Each row is a point on a landscape with many valleys, with its height.
From any point a ball rolls to the lowest of the 5 points nearest to it. It stops when none of these is lower. Distance is the straight distance between rows; heights are no part of it.
(227) (h 54.8): [-11 -20   5  12  14   5  -5 -36   2 -11]
(7) (h 46.0): [-13   4   5 -20   9  -8 -13 -15   6   2]
(616) (h 21.3): [-19  15  -4 -27   4 -32 -15 -35   3  15]
(79) (h 38.0): [ 11  -8   5  25  10  34  11   7  -4 -14]
(468) (h 77.1): [ -5 -12  10  18   9  20   0 -12   4 -21]
(389) (h 43.2): [-12   6  14  -9  12  -7 -26 -53   8   2]
(365) (h 24.8): [ 6  0 -3 20  2 11 16 17 -4 -5]
(521) (h 25.2): [  7  -4   5  22   6  27  10   7   0 -16]
(54) (h 18.5): [ 10   7  -5  -5 -12  -1   2  13  -2  11]
(130) (h 37.6): [ 9 -2 -1 22 10 25 13 15 -3 -8]
(45) (h 54.2): [  9  24  -7 -23 -20 -37  -2  10   5  12]
(799) (h 53.6): [ -3  19  -7 -30 -22 -40 -12   1   1  14]
(758) (h 46.4): [ -3  17  -6 -45 -25 -46 -21   0   4  17]
(831) (h 75.2): [ -9 -10   5 -10   7   1 -12 -24  -8  -2]
(96) (h 43.1): [  9  21  -3 -16 -17 -27  -3  14   7   9]
(563) (h 19.8): [  2   4  -5   0 -11   6   7   4  -8   2]
(751) (h 40.5): [ 14 -12  -2  19  -1  12  22  50   1   0]
(324) (h 21.5): [-12  17  -3 -23 -13 -29  -9  -5   9   8]
(675) (h 36.5): [  1  20  -3 -18 -15 -24  -7  10   9   6]
(771) (h 59.6): [-11 -18   9  17  13   8  -3 -29   5 -17]
(108) (h 28.5): [ -1  19   1 -17 -13 -17  -5   5   9   7]
(379) (h 9.9): [ 21   1 -11  -4  -9 -10   5  33  -6  14]
(775) (h 10.5): [12 -4 -8 12 -6  2 15 24 -6 10]
(837) (h 52.6): [  2 -29  10  26   6  38   3 -14   2 -24]
(275) (h 35.3): [-8 -3  0 -5 -6  6  1 -6 -6 -3]
(623) (h 19.4): [15 -7 -9  8 -7 -5 15 34 -3 13]
(682) (h 24.0): [ 8 -3 -9 21  2  8 19 26 -1  1]
(151) (h 18.2): [-14  13   0 -19  -2 -18 -12  -7  11   5]
(717) (h 52.0): [-13   8   7 -16  16 -12 -21 -34   6   2]
(565) (h 21.1): [ -1   6   0 -11  -8   3  -2   0  -3   3]
(34) (h 30.2): [10 -5 -3 22  7 16 17 34 -1  1]
(302) (h 33.7): [-17   9   3 -21   7 -15 -14 -18   8   3]
(121) (h 34.8): [ 22  12  -7 -11  -9 -13  -1  29   1  16]
(503) (h 25.0): [ -8   9   2 -18  -4  -4 -13  -3   5   4]
(722) (h 76.5): [ -7  -5   2   8  -2   8   7  -8  -5 -11]
(836) (h 17.2): [-20  11  -3 -22   5 -25 -11 -23   6   9]
(59) (h 48.3): [ 19 -15   2  23  -4  19  22  56  -1  -1]
(57) (h 52.1): [-13 -19   4   4  12   0 -10 -38  -1  -7]
(235) (h 67.4): [-10 -18   7  16  10  11  -1 -20   5 -22]
(764) (h 24.5): [-20  11   1 -21   9 -20 -14 -23   9   4]
(303) (h 30.4): [ 13  20  -5 -14 -13 -20  -4  18   6  10]
(708) (h 14.9): [ 8  2 -7  8 -6  3 10 15 -7  7]
(316) (h 47.4): [-22  14  15 -17   5 -23 -23 -64   9  -2]
(414) (h 88.7): [ -7  -6   6  17   2  13   7  -7  -1 -18]
(319) (h 30.0): [10 -1 -3 22  6 16 19 21 -2 -2]
(46) (h 34.4): [-18  15   7 -17  14 -18 -19 -46   8   3]
(392) (h 47.6): [ 17 -23  -2  34  11  40  15  13 -14 -14]
(576) (h 19.0): [  6   6  -3  -6 -11  -1   3   8  -6   8]
(199) (h 47.7): [ 11 -29   3  38   5  45  13  -3 -10 -25]
(399) (h 28.9): [-10   5   2 -15  -3   2 -11  -4  -1   0]
(299) (h 8.9): [-16  13  -4 -27  -3 -29 -12 -11   9  11]
(6) (h 27.7): [ 0  1  0  9 -3  9 12  8 -7 -2]
(3) (h 24.6): [-15  12  -5 -37 -12 -39 -14 -15   5  17]
(842) (h 21.8): [ 13  15  -2 -12 -11  -9  -5  14   3   9]
(566) (h 64.8): [ -5 -23  10  21  14  28  -3 -22   7 -24]
(395) (h 28.3): [10 -7 -4 20  2  8 16 34 -2  6]
(419) (h 17.6): [ 7  0 -5 13 -4  8 16 15 -5  1]
(709) (h 24.4): [-21  16   2 -22   6 -28 -17 -44   2   9]
(570) (h 62.7): [-13  -4   4 -11   5   3 -11 -16  -4  -4]
(627) (h 53.1): [  1   0   1  17   2  16  12   4  -1 -10]
(80) (h 57.6): [ 16 -17  -1  25  10  33  18  34  -7  -6]
(723) (h 28.6): [-19  13   4 -21  13 -22 -16 -36   9   6]
(287) (h 69.9): [-11  -4   7 -13  13  -2 -16 -31   0  -2]
(553) (h 29.6): [18 -5 -9  4 -9 -8  9 36 -5 12]
(172) (h 55.8): [ 16 -16  -3  25   7  33  19  42  -7  -3]
(797) (h 48.7): [ -9 -12   6   0  12   1 -15 -45  -3  -4]
(14) (h 43.6): [ 15 -14   3  29  10  40  13   9 -12 -15]
(201) (h 45.9): [ 10 -22   5  30   7  39   9  -6  -7 -20]
(370) (h 41.6): [-11  12  -6 -42 -15 -40 -19  -8   4  18]
(802) (h 44.8): [12 -7  3 23 10 30 13 20 -4 -4]
(629) (h 42.2): [  8 -13   9  25   9  37   7   0  -4 -19]
(604) (h 15.7): [ 13   4 -10   2  -9   1   7  20  -7  11]
(329) (h 78.4): [-13 -12   4   0   5   3  -5 -18  -6  -9]
(163) (h 30.5): [ 14 -10  -6  15  -5  -2  17  45   0   5]
(725) (h 19.7): [ 15   4  -7  -3 -11  -4   4  24  -3  14]
(557) (h 8.8): [ -2  17  -5 -22 -18 -33  -5   8   6  11]

Where does a ball stop that starts at each point below?
(717) => (299)
(837) => (521)
(365) => (775)
(392) => (521)

Call two points neighbours if one is among the 5 nearest of the other. Go from one point of each pair to the other, from neighbour to neighbour, staying as low as possible. Name the highest point that can't be avoided.
(379) / (521) => (130)
(775) / (299) => (503)
(557) / (299) => (324)
(775) / (379) => (604)
